A landscape with many valleys, sampled at points; each row gives a point and its height.
From any point a ball takes the steepest step (drop divided by distance) to one of its 2 nearest points. It stops when none of these is lower. Distance is the straight distance between rows; heights are no part of it.
Z_110: [131 167 109 122 153 110 129 142 167 125 140 125 106 115  81 168 106 148
 167 182  89 137 139 102 106  92 129  84 106 154 123 103 170 144  60 152
 152 124 133 144 173 163 153 160 131 112 107 130]  height 71.5
Z_906: [129 131 110 164 128 115 145 125 150 134 139 190 136 152 120  76 135 117
 107  97 118 146 147 100 145 124 176 129 158 143 132 106 109 107 125 129
 135 154 153 134 128 110 160 136 160 121 154  90]  height 40.0
Z_299: [143 111 104 137 115 121 137  83 128 141 138 136 107 139 131 135 117 128
 138 143 168 104 160 105  97 153 139  96 138 148 160  69 144 124 138 142
 136 177 127 158 118 128 157 193 152 127 119  79]  height 58.0
Z_389: [146 108 123 158 102  91 126 129 114 160  80 164 127 135  86 122 136 118
 135 101 143 142 139  85 106  98 155 120 104  91 135 147 155 120 142 157
  89 139 144 114  92 120 154 186 115 154  88 142]  height 40.5
Z_918: [175 109 112 120  76 149 162  62 129 156 165 188 119 161 129 128 129 140
 142 128 194 109 166 114  91 157  91 112 130 132 139  26 126 115 143 117
 144 175 127 164 131 110 172 185 167 142  87  68]  height 52.9
Z_722: [123  76 129 134 135 154 156 128  86 110 137 136 182 136 187 115 159 106
 112 106 129 137 149 180 195 153 127 146 163 118 125 142  89 148 182  88
 147 126 149 127 120 134 124  80 132 161 155  83]  height 54.9
Z_230: [ 78 108 138 137 100 147 121  84 138 154 149 144 142 104 157  88 160  91
 117 114 148 104 171 150  98 158 144 142 169 126 152 129 102 136 196 148
  96 196 146 137 121 143 154 107  94 133 176 100]  height 37.0
Z_231: [219 118 125 135 106 125 149 133 146 155 139 192 145 176  81 116 140 125
 130  97 136 165 132 125 165 107  86 139 108 130 105  76 123 114 150  97
 145 127 107 100 119  96 162 130 168 147  74 124]  height 83.2
Z_628: [ 34 174 158 131 144 173 128 171 140 111  90  74 147  90 160 130 108 123
  95 105  94 133  90 155 141 113 128 147 140 101 126 164 116 135  65  88
  93  97 120  75 164 130 101  48 105 129 164 117]  height 28.3
Z_946: [112  99 114 127 112 152 151 132  71 121 102 142 161 164 162 181 124 126
 138 154 137 117 141 157 160 163 110 128 139 116 120 121 133 152  95  94
 174 132 161 111 137 127 131 129 132 157  92 100]  height 63.4
Z_26: [ 42 101 104 151 122 115 107 133 105 115  67  44  43 119  96 148  61 167
 136 161 146 106  93 103  55 142 157 116  88 177 183 162 152  91 105 134
  63 164 123 157 142 147 132 146 100  76 100 142]  height 33.4
Z_845: [166 106 135 119 127 123 122 131  85 121 110 105 135 137 156 177 138 142
 167 140 151 121 133 124 142 132 104 131 111  99 106 140 161 123 121 149
 164 104 137 132  89 148 127 154 119 173  87 147]  height 74.8
Z_690: [135 149 151 120 111 150 140 113 143 124 190 143 134 134 155 103 136 120
 112 125 136 108 134 157 144 152 114 156 144 172  97  94 116 119  90 134
 164 140 114 145 142 123 159 100 153 127 174  82]  height 64.4
Z_398: [117 160 132 101 142 154 153 181  99 105 137 118 199 106 171 122 114 114
 123  99 113 144 136 210 175 153 139 135 147  89 102 157 101 178 123  78
 159  50 146 111 136  98  53  85 140 140 177 103]  height 60.5
Z_435: [ 86 134 149 165  81  75 105 103 142 195 123 162  69 112  39 109 138 100
 101 141 145 126 123  89  40 113 142 128 115 137 179 130 129 145 134 143
  65 183 138 131 127 133 137 173 132 100 101 154]  height 21.7
Z_812: [122 152 160  81  91 153 134 103 128 155 160 139 187  96 122 154 141 104
 104  80 148 122 103 184 138 150 109 146 148 125  76 124 116 171 123  97
 152 102 126  95 150 118 104  79 121 159 163  85]  height 82.6
Z_769: [ 71 153 107 143 148 161 113 125 130 102  87  61 106  86 168 144 103 102
 122 170 107 101 148 143 107 118 149  97 150 138 144 124 150 107  90 156
 109 173 122 151 132 151 135 126 114 109 175 120]  height 77.4
Z_702: [ 90 131 116 159 129 130 135 156 112 145  64 122 153 130  97 163 105 112
 154 119 129 148 131  98 122 105 172  96  96  80 134 157 153 106  56 141
 102 137 153 121 129 140 132 163 107 127  92 112]  height 51.0
Z_543: [112  93 149 165  75  84 131 115 123 193  80 169  89 129  59 100 130 116
 118 109 157 149 133  67  88 127 149 120  97 125 168 128 142 133 159 142
  64 160 151 138  97 111 139 200 128 131  72 141]  height 33.0
Z_917: [104 170 133 145 154 137 113 176 101  86 104  73  99 117 146 164 106 141
 155 152 100 124 131 129 128  96 131 111 103 126 123 151 173 115  31 155
 139 104 112 146 116 172 141 119 127 150 122 146]  height 77.8
Z_926: [106  95 116 113 122  81 132 105 130 177  86 116 119 154  40 165 116 109
 130 176 135 125 119  89  92 143 144  93  97 145 210 124 152 156 107 117
 108 171 158 133 156 148 110 199  99  93  75 120]  height 71.7
Z_801: [146  50 127 117  91 103 159  91 132 154  81 121 117 150 115 111 137 131
 113 142 131 116 131  94 114 156 115 107 133 129 170 120 132 133 229 138
  82 176 144 133 129 137 128 169 109 126  82 158]  height 77.0
Z_854: [220 181 148 117 116 150 124 146 133  92 236 186 148 143 185 126 143 124
 168  95 171 141 165 163 191 125  76 142 121 116  73 101  84 130 114 106
 184  51 112 145  95  89 119 142 185 142 175 103]  height 55.3
Z_5: [108 142 114 133 134  96 123 111 149 155 125 110  94 127  39 157 114 133
 154 184 121 142 120  84  82 114 143  82  92 153 169 107 163 152  76 149
 126 161 143 158 156 143 137 200 131  88  88 116]  height 68.8
Z_790: [176 156 117  87 141 121 143 157 184 125 181 182 177 144 130  60 131 129
 104  72 100 143 123 164 140 156 125 156 144 136  93 122  97 159 149  99
 160  82 143 113 132  71  95  78 135 112 179 124]  height 36.7
Z_44: [ 50 119 112 144 134 126 116 140 135 118  72  67  84 124  90 162  80 142
 137 171 110 116  92 109  92 117 159 107  82 142 172 151 159 110  70 128
  91 154 124 132 162 166 122 132 112  92  98 133]  height 34.8
Z_58: [154 128 111 103  96 133 137  84 110 149 151 181 137 148 117 165 135 133
 149 142 155 122 158 125 114 131  98 114 142 126 107  55 147 137 112  96
 174 134 132 136 146 123 160 175 153 146  92  87]  height 48.2
Z_504: [224 156 139  82 143 132 135 156 182 109 203 167 167 133 168  78 152 139
 139 107 114 137 137 158 144 144  88 156 136 137  77 111 102 145 164 124
 163  61 114 127 121  90  83 108 150 108 172 151]  height 41.6
Z_712: [115 180 108 100 151 145 136 153 176 104 152 123 158 102 167 120 129 128
 123 117  85 135 107 159 128 122 149 112 145 116  94 130 123 133  89 128
 149  96 133 123 150 101  85  99 118 108 179 116]  height 21.5
Z_794: [ 95  63 108 134 127 111 137 122 121 137  63 109 100 151 119 113 120 139
 119 158 117 113 120  89 134 142 150 120 124 152 151 153 121 112 196 133
  87 151 144 123 141 148 128 137 104 105  88 174]  height 79.3
Z_434: [221 149 178 110 139 131 117 155 146 112 215 149 134 148 152  97 155 142
 136 104 138 169 107 165 179 134  80 181 104 114  67 114  73 145 165 121
 172  21  92 119 105  77  69 100 173 107 149 164]  height 41.5
Z_552: [173 182 128 130 131 140 130 150 127  93 187 162 172 138 167 121 122 117
 137  73 148 134 166 178 181 128 109 142 141 118  78 128  98 138 105  93
 186  61 108 122 100 100 128 111 167 153 182  89]  height 52.8
Z_153: [140 150 127  96 169 141  99 140 169  77 160 115 102 135 156  92 128 147
 102 120  84 129  87 117 159 110 135 130 126 155 121 137  93  98 128 114
 150  88 110 144 120 137 123  76 131  96 175 155]  height 37.1
Z_463: [ 97 111 105 149 117 134 153 119  91 158 123 133 148 143 131 153 129 100
 136 164 137  97 153 157 116 170 121 139 160 133 140 116 145 151 137 113
 139 172 129 101 158 129 141 133 113 137 106  92]  height 65.7
Z_875: [109 151 155 132  94 142 122  85 152 181 170 171 122 119  90  92 155  99
 111 133 145 112 134 128  74 126 143 148 136 153 120  74 121 143 139 142
 105 184 128 119 157 129 139 124 130 106 142 116]  height 29.7
Z_436: [189 104 147 145 144 109 141 130 138 126 128 175 134 160 107 114 137 155
 110  82 130 172 106  96 183 112 101 136 109 129 128 121 108 109 139 111
 152  84 121 116  97 110 157 116 165 152  85 121]  height 82.0
Z_651: [166 182 146 126 151 115 129 162 146 111 172 169 135 131 128 104 126 138
 108  84 119 158 126 132 170 121 106 140 128 142  92 121 115 139  88 105
 176  64 126 126 108 107 141  94 171 143 158 111]  height 49.6
Z_980: [129 156 142 108 117 137 138 129 120 149 131 141 171 117 120 168 130 114
 122 123 129 117 128 159 129 133 112 137 145 132  94 118 144 151  84 118
 166 114 121 113 156 129 113 114 130 167 125 104]  height 80.9
Z_160: [121  91  88 169 118 108 160 124  72 141  87 107 101 161 103 173  75 144
 187 180 184  99 182 104 100 165 149  81 105 162 158  94 170 114 143 129
  98 160 135 149 147 118 136 200 133 117  82  83]  height 42.6
Z_176: [203 153 154 102 184 127 122 155 126  84 188 113 130 145 169  97 151 158
 145 124 124 180 101 152 168 129 107 154 111  95  99 154  76 150 139 133
 175   4  98 141 121  86  66 108 170  84 148 173]  height 38.4
Z_469: [ 85 122 103 179 101 108 121 135 104 162 105  98  87 131  72 140  85 146
 154 168 157  79 139 108  57 143 150 146  92 166 159 120 166 115 134 148
  72 168 101 113 166 126 146 152 126 117  99 135]  height 53.1
Z_62: [102 135 136 144 135 128 123 116 162 138 155 166 117 129 135  65 158 138
  92  93 108 123 116 113 134 124 147 156 136 151 122 115  91 102 145 131
 117 143 128 127 128 119 144 101 129 121 162 135]  height 45.7
Z_29: [111 198 144  65 153 152 105 152 161  83 166  98 153  77 161 121 119 139
 116 116 107 127  84 180 132 117 127 146 127 111  79 151 112 136 112 121
 146  59 121 126 140 110  58  77 114 106 190 159]  height 11.0
Z_878: [151 164 120  97 118 129 153 163 118 129 132 172 220 113 130 124 121  98
 127  68 119 159 148 188 161 121 143 115 145  77  86 130 123 189 128  66
 158  75 162  92 154  92  70 120 117 147 157 109]  height 63.0
Z_645: [ 85  82 114 124 139 130 148 112 117 147  96 144 166 124 121 133 146 105
 100 106 108 151 118 125 125 124 173  98 163 116 166 149 123 150 124 105
 120 179 174 135 141 119 100 160 100 113 117  95]  height 25.1
Z_762: [154 115 127 176 104  91 143 111 138 159 120 167  91 175  65 109 115 137
 129 131 151 126 148  81 138 119 136 123 109 163 149  79 139 104 180 143
  87 168  92 121 134 121 171 149 156 123  83 127]  height 25.2
Z_675: [ 93 189 134 157 146 138 140 159 126 123 131 150 129 108 162 107 125 107
 122 115 118 119 174 144 132 120 147 128 159 111 123 128 138 147  80 137
 146 128 148 125 124 131 145 122 139 145 180 102]  height 40.9
Z_546: [119 173 133 129 142 130 124 154 113 109 126 101 134 109 144 171 122 132
 141 140 116 107 116 148 126 116 106 152 119 119  98 151 153 126  69 133
 150 106 104 116 137 137 128 100 115 161 146 140]  height 79.4
Z_836: [109 100 128 127 123 114 117  80 126 139 106  95  86 112 128 137 120 126
 112 135 147 104 121 112  89 137 140 103 128 156 158 112 142 112 141 161
 117 174 133 172 103 147 147 169 121 121 125 116]  height 62.6
Z_459: [156  84 138 121 114 157 104 103  94  86 124  60  96 116 203 152 140 124
 167 172 150  87 134 156 133 142  90 132 141 137 101 132 150 103 183 174
 131 145 115 160  80 145 115 151 109 144 137 174]  height 63.5
Z_754: [ 56 126 113 175 130 110 106 107 133 147 130 108  80 124  80 116 102 136
 125 170 142  91 154 104  71 135 171 121 127 159 180 119 127 125 125 148
  82 190 117 140 154 123 134 150 134  78 138 117]  height 57.3
Z_816: [ 87 175 133 147 133 146 123 151 141 139  93 126 146 122  58 156 120 116
 134 116 102 139 112 113 126  92 162 126 103  91 102 150 147 114  65 136
 104 125 137  88 141 122 127 124 114 122 118 132]  height 54.2
Z_179: [193 174 148 116 143  94 119 161 133 129 142 149 163 149  73 143 124 131
 125  85 118 163 115 126 164  97  97 142  95 114 106 140 142 152 126  98
 161  56 106  86 123 126 115  90 142 140 115 153]  height 66.6
Z_972: [194 111 111 144 109 111 156 135 163 160 125 206 160 161  91  74 150 122
 110  86 111 163 135 120 143 111 134 132 136 126 140  95 120 137 176  86
 128 147 136  89 139  95 152 131 148 128  94 133]  height 84.4
Z_53: [130 182 108  93 154 143 119 145 195 108 162 163 142 128 142  70 131 136
  86 101  84 127 112 131 121 121 136 145 153 141 106 133  88 125 132 101
 143  91 127 117 151 118 104  73 116  91 189 147]  height 30.2
Z_31: [104 107 153 150 105 138 135  99 122 157 149 154 140 116 135  75 160 111
 100 124 130 123 138 139 158 137 145 159 146 129 119 118  91 132 185 130
  94 172 126 117 128 138 152 101 124 139 146 116]  height 42.9
Z_760: [102 132 109 161 119 102 113 111 152 155 119 147  61 126  88 106 123 140
 108 139 124 115 116  87  92 117 130 150 114 149 136 122 121 101 153 146
  77 161 119 103 133 137 146 133 113 118 109 169]  height 43.2
Z_930: [208 139 143  91 123 130 136  94 176  99 186 152  98 134 147 127 145 152
 149 112 131 145 128  93 147 116  93  93 126 149 103  73 125 110 115 166
 168 103 123 184  94 135 174 166 172 140 132 105]  height 43.1
Z_384: [159 153 144 107 131 140 107 156 150 120 167 118 168 123 118 149 118 146
 107 117 124 149  84 175 155 139  90 182 103 138  89 156 101 138 119 116
 153  51  84  81 131 103  99  57 148 148 131 127]  height 85.1
Z_896: [ 76 127 165 110  93 124 105  95 118 175 123 117 125  97  87 172 149 104
 108 141 136 114  90 135  67 126 118 139 148 116 133 150 143 150 125 139
 115 186 144 109 163 143 109 117  85 135 109 128]  height 38.5
Z_205: [131  73 149 109 165 122 114 142  77 121  76  95 166 125 156 157 152 119
 127  97 124 160 101 119 164 122 143 108 123  61 143 181 126 134 128 109
 141  87 138 136  86 151 104 125  99 151 102 136]  height 78.0
Z_894: [ 44 188 145 156 145 152 123 151 134 124  88  93 139  94 151 129 117 111
 105 112  95 115 129 138 130 108 148 122 151 103 140 141 132 132  57 123
 116 130 124 107 150 126 129  98 112 132 163 106]  height 34.7
Z_859: [194 110 133 150 110 102 154 127 131 124 120 165  97 175  82 129 111 152
 140 126 136 145 155  74 154 114 116 102 100 152 137  83 142 110 147 134
 138 127 124 144 118 137 180 168 175 142  73 127]  height 32.1
Z_986: [116 120 110 155 126 116  96 143 132 104 134 109  52 137 111 119 105 166
 142 126 121 112 103  87 116  97 118 160  93 166 107 140 134  69 156 158
  85 130  93 128 121 133 157 112 125 124 108 193]  height 48.5
Z_849: [166 156 124 120 149 109 138 162 103 136 114 164 208 141 101 130 122 107
 111  75 109 165 139 140 168 106 133 124 135  82 117 148 128 164 122  82
 166  77 129  86 122 114 101 103 118 146 135 117]  height 64.9
Z_951: [ 96 159 126 110 149 162 127 119 142 111 139  91 165  81 193 137 143 112
 121 135 115  93 131 192 106 167 113 131 174 126 121 141 135 149 118 131
 139 150 134 128 141 131 107  84 100 141 196 101]  height 43.7
Z_368: [115 160 123 150 130 122 121 131 128 126 139 108  93 114 121 161 108 138
 164 164 128  98 143 125  89 122 126 117 131 152 116 112 167 117  67 178
 153 153 111 153 138 144 160 149 133 139 132 118]  height 73.9
Z_741: [126 106 124 106 141 114 150 146 136 148  89 158 174 137  96 138 131 120
  84  94  93 163  89 111 152 118 155 108 134 119 152 151 118 148 110  87
 140 120 154 125 143 130 107 128 119 134 109 119]  height 32.5
Z_698: [226 111 141 124  97 122 162  99 150 107 159 177  97 164 141 136 138 163
 156 128 156 148 160  78 159 123  67 105 115 135 112  65 130 113 139 140
 158  99 127 159  99 130 188 187 192 162  77 127]  height 37.3
Z_524: [ 79 178 132 154 135 118  88 125 160 129 118 138  89 104  60 123 125 136
 115 105 101 150  98  86 104  71 152 123 108 127 124 147 128  98  72 147
 110 114 136 127 123 144 138 126 112 109 132 161]  height 57.8
Z_508: [150  71 123 147 101 128 150  99 119 142 139 166 155 154 156  73 156 112
 111 104 143 116 159 126 162 156 132 144 159 130 138 104 100 130 216 114
 114 164 139 135 114 125 165 128 143 152 130  94]  height 47.6
Z_173: [126 135 142 160  89 110 136 105 167 194 162 178  81 134  69  81 145 120
 115 141 140 120 116 113  87 122 130 173 114 137 137  73 125 113 180 134
  71 185 108  90 151 125 149 112 136 124  96 149]  height 37.2
Z_995: [119 126 116 180 133  98 140 115 147 148 127 163  93 147  93  84 104 126
 109 137 131 118 155  91 134 115 170 106 134 166 151  96 122 116 133 129
 105 175 123 140 128 125 167 154 152  93 123 100]  height 33.5
Z_786: [ 86 113 130 131 152 173 137 166  96 104 125 102 181 102 199 120 140 118
 114 109 113 136 111 201 194 147 125 146 162 104 118 168  90 155 143  84
 131  89 143 108 131 109  97  46 129 149 166  86]  height 57.9
Z_86: [162 142 141  71 176 121 129 123 170  95 155 142 128 120 122 113 136 152
 101 116  90 171  93 105 157 104 128 105 130 138 112 128 113 144 112 132
 174  77 141 162 114 138 109 121 137 122 151 155]  height 43.0
Z_923: [171 161 163  89 101 143 124 116 141 143 183 165 172 123 138 147 136 130
 112 110 153 127 112 172 156 156  75 178 134 145  84 108 103 148 121 105
 177  80 103 105 124 101 117  77 149 165 144  98]  height 84.2
Z_891: [ 94 153 135 123 107 147 122  96 170 185 174 159 174  91 113 103 160  99
 123 140 143  88 159 151  42 162 138 145 180 133 131  93 125 143 140 138
 116 189 130 116 177 118 128 115 106  98 171  92]  height 21.1
Z_670: [213  61 122 114 130 121 144 125 117 105 117 133 160 176 134 142 139 152
 144 106 134 164 114 104 175 123  99 130 110  97 128 141 112 121 164 115
 154  90 123 122 101 113 126 144 152 159  77 147]  height 80.8
Z_526: [ 99 139 111 107 159 143  92 144 142  94  92  73 103 125 133 151 103 140
 109 145  88 119  96 116 129  89 143 118 109 114 151 174 121 105 111 117
 117 111  96 120 133 165 103  86 102 119 134 183]  height 81.6
Z_337: [100  94 108 143  98 103 144 128 100 172  77 147 144 121  74 157 124 109
 156 122 157 146 141  88  96 121 163 103  98  99 162 143 161 131  86 138
  94 155 175 139 112 127 138 213 102 120  68 103]  height 46.5
Z_679: [ 59 144 113 143 110 152 111 105 150 155 149 114 143 101 147 114 155  96
 134 156 117  90 158 158  64 144 147 125 174 118 151 131 122 137 160 146
  87 202 138 117 160 132 123 126  74 101 181 122]  height 29.4
Z_839: [172  61 129  98 152 138 121 135  81 121 119  99 184 148 162 163 146 149
 126 109 144 171  93 136 177 129 114 146 114  68 136 173 102 139 160 109
 162  76 123 120  94 121  86 102 137 160  87 133]  height 79.5
Z_927: [ 73 184 146 100 147 186 113 161 137  74 118  61 144  82 183 122 121 127
 110 114  91 138  95 190 147 111 124 142 134  83  92 172 108 128  95  96
 107  81 115  99 147 109  53  47 109 110 192 137]  height 21.0
Z_94: [137  72 119 149 124 130 149 124  99 124  97 137 102 133 148 106 128 133
 132 124 141 138 156  93 163 117 157 115 135 122 117 135 121 112 150 144
 132 132 148 145  92 130 160 174 147 146 108 125]  height 70.4
Z_28: [ 96 116  90 149 129 101 138 118 132 126  85  87  89 124  72 159  78 141
 156 185 137 137 148  75  88 129 179  63  96 156 184 125 158 132  90 152
  85 157 168 164 140 128 130 220 120  79  85 111]  height 65.8
Z_490: [107 123 110 135 175 160 112 148 114  77 101  75 131 101 191 131 124 123
 123 143  96 119 123 151 158 121 148 115 136 126 147 147 130 104 108 129
 133 132 112 137 113 135 126 104 123 125 173 118]  height 74.9
Z_584: [101 121  97 153 137  81 123 107 120 143 123 110  73 127  81 127  94 121
 146 195 144 119 178  92  65 143 174  70 128 165 205 107 138 155 120 141
  99 189 147 169 150 117 113 209 142  69 115 110]  height 62.0
Z_446: [ 56 138 175 100  98 157 108  96 128 152 121  93 152  85 115 171 136 108
  86 124 129 116  74 152 105 144 120 134 161 124 123 159 130 150  98 124
 122 158 134 105 160 145 110  74 100 136 148  90]  height 43.9
Z_280: [155 134 146  94 182 130  99 154 116  89 145 100 127 136 156  97 143 150
 132 125  97 168  97 126 168 102 132 148 113  93 111 161  83 132 159 123
 145  43 105 127 123 132  69  98 126  91 139 205]  height 34.2
Z_502: [130 133 142 136 139 161 111 118 102 110 161 114 136  92 195 138 142 111
 144 106 157 111 139 166 137 140 104 147 154  97  94 144 130 117 133 156
 144 132 106 135  85 120 146 120 126 159 176 114]  height 52.7
Z_666: [ 91 129 156 113 130 145 100 119 123 126 133 101 138 101 137 141 123 130
  80 114 134 118  82 146 142 126 124 162 149 138 115 160 106 126 135 125
 135 130 101 118 132 136 123  60 118 144 147 120]  height 44.2
Z_515: [116  96 100 166  93  88 154 126  96 156  82  95  84 155  73 139  91 140
 188 165 180 103 167  95  55 159 144 122  80 181 150 123 174 115 173 155
  49 152 120 133 140 110 136 199 118 120  85 138]  height 48.6
Z_214: [151 148 155 112  98 120 141  79 160 195 161 197 126 127  56 106 155 116
 119 137 134 146 123 112  78 120 123 122 122 145 129  43 127 152 128 127
 130 169 133 133 162 125 143 156 150 111  92 123]  height 37.4
Z_589: [144 191 141 126 143 105 107 129 190 144 144 170 107 115  60  99 143 122
  98  83  98 165 111  85 120  83 128 112 116 131 116 111 137 117 110 130
 122 106 122 116 119 142 143 111 126 124 126 165]  height 61.5
Z_56: [225 150 159  72 149 110 146 125 178 105 188 158 116 137 138 106 153 159
 140 104 108 177 113 104 158 117 101 105 133 128  98 103 124 133 124 150
 178  64 146 160 104 129 144 137 167 134 130 150]  height 47.5
Z_305: [167 108 131 122 148 139 129 143 101  98 142 117 154 144 171 129 147 124
 134 135 125 121 142 158 182 130 111 152 134 128 110 138 114 128 165 129
 150  89  98 124 115 128 116 104 128 159 140 156]  height 58.8
Z_105: [ 72 176  97 107 147 159  94 129 151  82 100  57  94  91 167 145 102 139
 117 159  85  98 118 139  97  91 137 104 135 129 147 143 135  94  82 122
 106 141 108 137 144 173 115  93 100 109 169 172]  height 79.7
Z_256: [227 144 137  98 114 139 162 123 158 103 212 197 168 157 182  97 155 121
 144  87 140 135 167 139 161 136  85 122 142 125  78  82 101 135 136 109
 181  98 121 149 122 104 139 144 170 133 158  90]  height 58.1
Z_888: [184 116 136 136 123 121 135 131 144 112 157 137 116 149 140 123 139 145
 137 142 127 113 133 122 164 122 106 153 122 150  94 107 128 108 159 164
 139 124  95 133 115 134 150 130 153 139 112 153]  height 55.7
Z_281: [205 187 131 109 128 101 114 141 169 149 142 187 152 136  49 124 132 127
 123  88 106 170 126 111 131  76  93 122 106 118 100 107 169 141 112 124
 151  94 121  94 122 104 144 129 140 145 110 144]  height 64.6
Z_66: [170  73 125 130 122 137 142 110  94 110 159 138 164 155 190 123 149 120
 131 121 153 102 167 158 190 165 100 141 154 129 136 112  98 112 201 106
 135 135 115 128 101 128 145 122 130 167 146 106]  height 51.7
Z_33: [103 131 128 152 137 123 137 130  99 110  99  98  90 124 121 156  97 133
 153 154 133 125 148 105 134 109 157  96 109 139 132 131 158 120  56 148
 138 128 132 165 109 160 168 152 142 142 106 107]  height 76.0
Z_735: [148  84 117 130  83 151 136  96  97 144 146 129 107 136 171 157 145 142
 165 147 187  95 147 156 114 163  77 159 136 128  89 111 151 100 186 169
 124 167 123 120 103 122 154 154 125 170  93 116]  height 70.5
Z_130: [156 111 157 120 145 104 111 148  86 126 112 109 130 123 136 144 137 143
 146 101 139 153 108  96 135 115 122 134  99  73 124 177 143 129 135 147
 137  70 118 128  91 151 123 131 111 160 100 181]  height 76.5
Z_850: [130  93 125 153 115 110 145 117 111 129  94 116  64 125 126 103 104 144
 134 138 150 127 152  72 101 135 156  87 126 158 144 121 143 109 149 182
 101 143 148 179  87 124 167 204 142 119 124 119]  height 67.0
Z_242: [146 171 147 102 176 125 107 185 122  89 146  97 161 128 128 152 107 143
 115 118 117 162  92 168 161 123 104 150 101 104 117 176 104 158 110  88
 160  27  86 102 119 113  74  59 136 130 151 144]  height 84.1
Z_792: [160 124  89 125 145  98 136 161 147 138 119 177 159 159 112  78 152 127
 110 101  88 141 142 113 139 115 123 143 147 123 149 146 124 141 184  91
 123 122 149  87 140 107 136  99 112 129 123 156]  height 85.7
Z_260: [ 67  87  96 152 134 151 137  98 121 134 107 118 175 113 161 105 148 107
 102 119 116 127 146 161 125 151 174 103 194 126 163 145  99 132 143 115
 115 190 177 145 138 138 123 118  96 108 161  67]  height 32.6
Z_870: [144 112 140 163 131 121 111 136 120  98 140 113  82 142 133 111 132 154
 119 111 116 131  99  95 185 119 119 169  97 156  97 134 113  82 150 156
 118 103  91 119  94 133 155 101 145 138 114 159]  height 52.5
Z_247: [ 93  87 111 139 114 107 134 121 109 134  81  91  52 126 140  98 115 153
 128 167 140  90 125 110  79 154 126 145 137 175 161 146 138 107 195 150
  77 174 134 150 142 137 141 145 108 102 109 192]  height 81.5
Z_453: [195 148 150 125 130 134 150 127 161 100 221 167 126 153 189  94 153 123
 132 114 131 116 144 152 180 156  87 161 127 162  95 110  94 107 132 137
 162 108 110 146 104 114 157 113 166 120 181 118]  height 61.1
Z_697: [ 54 113 137 112 103 136 111 113 115 164  75  78 123  95  89 204 128 105
 131 151 131 113  91 124  76 130 138 116 108 101 162 179 157 132  95 130
  95 176 152 121 151 162  96 128  56 125 106 131]  height 43.8
Z_123: [  8 118 112 162 110 126  97 133  92 113  63  10  25  95  94 151  66 134
 153 192 166 107 122 124  35 124 156  97  90 163 210 139 168 118  71 139
  46 189 142 167 151 152 106 154 105  63 116 146]  height 23.7
Z_17: [174 139 135  99  88 128 150  88 131 187 139 205 158 144  72 135 134 111
 130 110 146 156 141 125 107 120 110 102 129 120 135  45 137 160 110  85
 172 155 159 141 153 114 161 188 166 128  78  95]  height 43.6
Z_855: [ 83 124 130 144 136 158 110 118 104 125 131  88 126  94 195 140 141 113
 128 138 150  95 123 175 111 146 108 156 171 130 132 140 152 124 117 153
 129 169 129 123 114 136 152  92  95 155 169 101]  height 48.3
Z_184: [123 104 115 144  92 142 132 102  91 178 156 147 138 134 141 138 144 109
 144 164 178 102 140 159 100 162  93 164 155 134 120  93 138 140 190 132
 124 190 111  92 149 118 151 114 127 158 107  88]  height 67.9
Z_392: [143 189 127 128 166 105 146 165 148 108 136 168 133 135 131 104 111 113
 117 117 105 144 142 129 147 113 143  98 155 145 120 131 141 156  53 117
 169 115 154 130 124 117 146 110 154 131 158 112]  height 45.6
Z_852: [ 93 109  98 129 148 119 129 157 133 108  60  94  99 147 104 135  94 150
 149 155  98 123 111  95 134 112 164 111  87 131 140 161 157 100  89 137
 100 122 146 138 139 161 124 139 102 105  89 174]  height 28.8
Z_704: [100  57 138 128 100  85 134  93 108 174  93 122 103 135  75 136 136 106
 111 155 147 120 121 101  95 158 146 111 122 145 191 130 136 147 162 117
  79 196 159 140 130 143 102 190 106  96  78 140]  height 74.3
Z_163: [149 103  92 112 156 109 131 168 137  88  80  96 100 153 151 120 111 171
 149 161  91 119 137  92 138 110 149 108 106 117 132 167 144  95 147 146
 110 109 141 135 137 144 115 142 106 108 108 208]  height 22.1
Z_211: [167  70 124 133  93 127 144 114  89 120 101 112  99 144 160 164 125 155
 179 140 184 108 139 110 118 148 104 128 108 119  99 129 160  94 158 166
 118 119 125 148  89 130 149 182 125 170  75 142]  height 72.9
Z_98: [148  91 110 143 115 110 157 126 100 140  92 137 116 181  73 162  93 139
 167 156 152 117 157  92 118 141 138 107 103 147 143 104 164 125 129 125
 130 141 129 125 141 140 157 182 138 129  52 124]  height 37.5
Z_867: [149 104 125 129 123 165 127 144  63  90 126 119 169 153 196 179 148 133
 148 143 145 138 153 174 196 147 106 149 130 103 109 139  91 131 121  91
 172  90 122 127 114 132 108 121 135 164 115 111]  height 61.2
Z_806: [126 117 126 123 154 168  92 144  85  75 126  68 101  88 231 120 143 110
 167 163 122  99 143 191 144 133 114 152 146 110 111 160 141 108 155 162
 135 137 123 153  89 145 116 114 110 132 184 169]  height 59.8
Z_966: [117 141 136 130 145 182 111 144  82  83 160  75 142  95 247 137 144 105
 160 142 141 104 150 212 165 139  93 154 149  97 113 153 125 129 123 143
 151 120 120 127  96 122 106  96 125 150 199 119]  height 56.5
Z_111: [ 74  85 111 119 128 146 126 134 100 138  66  95 146 134 122 186 124 110
 125 170 111 114 102 138 118 161 142 107 123 113 166 160 142 140 120 117
  99 171 144 115 154 153  97 124  87 119 108 125]  height 47.9
Z_489: [120 166 120 109 177 133  99 165 125  74 128  69 140 119 157 144 104 161
 133 133  98 127  90 145 127 100 114 156 101  96 128 186 113 113 100 127
 133  63  84 109 132 132  87  55 120 124 145 186]  height 83.0
Z_817: [ 90 128 103 109 148 149 138 116 160 124 132 121 198  94 180 112 144 101
 102 100  99 116 151 170 114 162 154 107 187 115 152 132 112 157 130 107
 127 152 157 128 150 129 102  92  97 118 206  78]  height 38.6
Z_145: [161 117 132 115 155 120 127 145 145  87 122 121 105 147 159  91 132 152
 136 143  83 139 117  86 164  96 130 137 114 113 108 150 103 114 158 148
 134  88 121 120 125 137 106 125 128  97 117 214]  height 28.9
Z_753: [ 89 107 136 110 145 130 106 116 144 152 102 139 144 132  89 129 138 121
  72 112 110 137  75 102 133 130 141 143 129 138 149 154 111 119 132  97
 121 147 127 101 140 136 128  96 117 117 121 130]  height 38.3
Z_757: [ 71 129 151 145  81 110  93  99 129 183 129 118  87  82  72 140 142 120
 106 133 151 101 108 119  28 116 127 144 140 123 153 143 136 133 137 171
  74 200 120 125 140 149 119 145 101 129 126 150]  height 31.9
Z_430: [118 102 110 142 157 122 125 130 118 103  85 113 131 121 153 127 131 120
 110 121 112 127 124 105 149 121 163  91 135 125 146 157 131 115 125 124
 127 132 141 148 106 145 138 141 119 124 137 127]  height 72.8

For each start below, name the point where the ball stops.
Z_854: Z_29
Z_812: Z_762
Z_801: Z_762
Z_384: Z_891
Z_459: Z_645
Z_179: Z_435
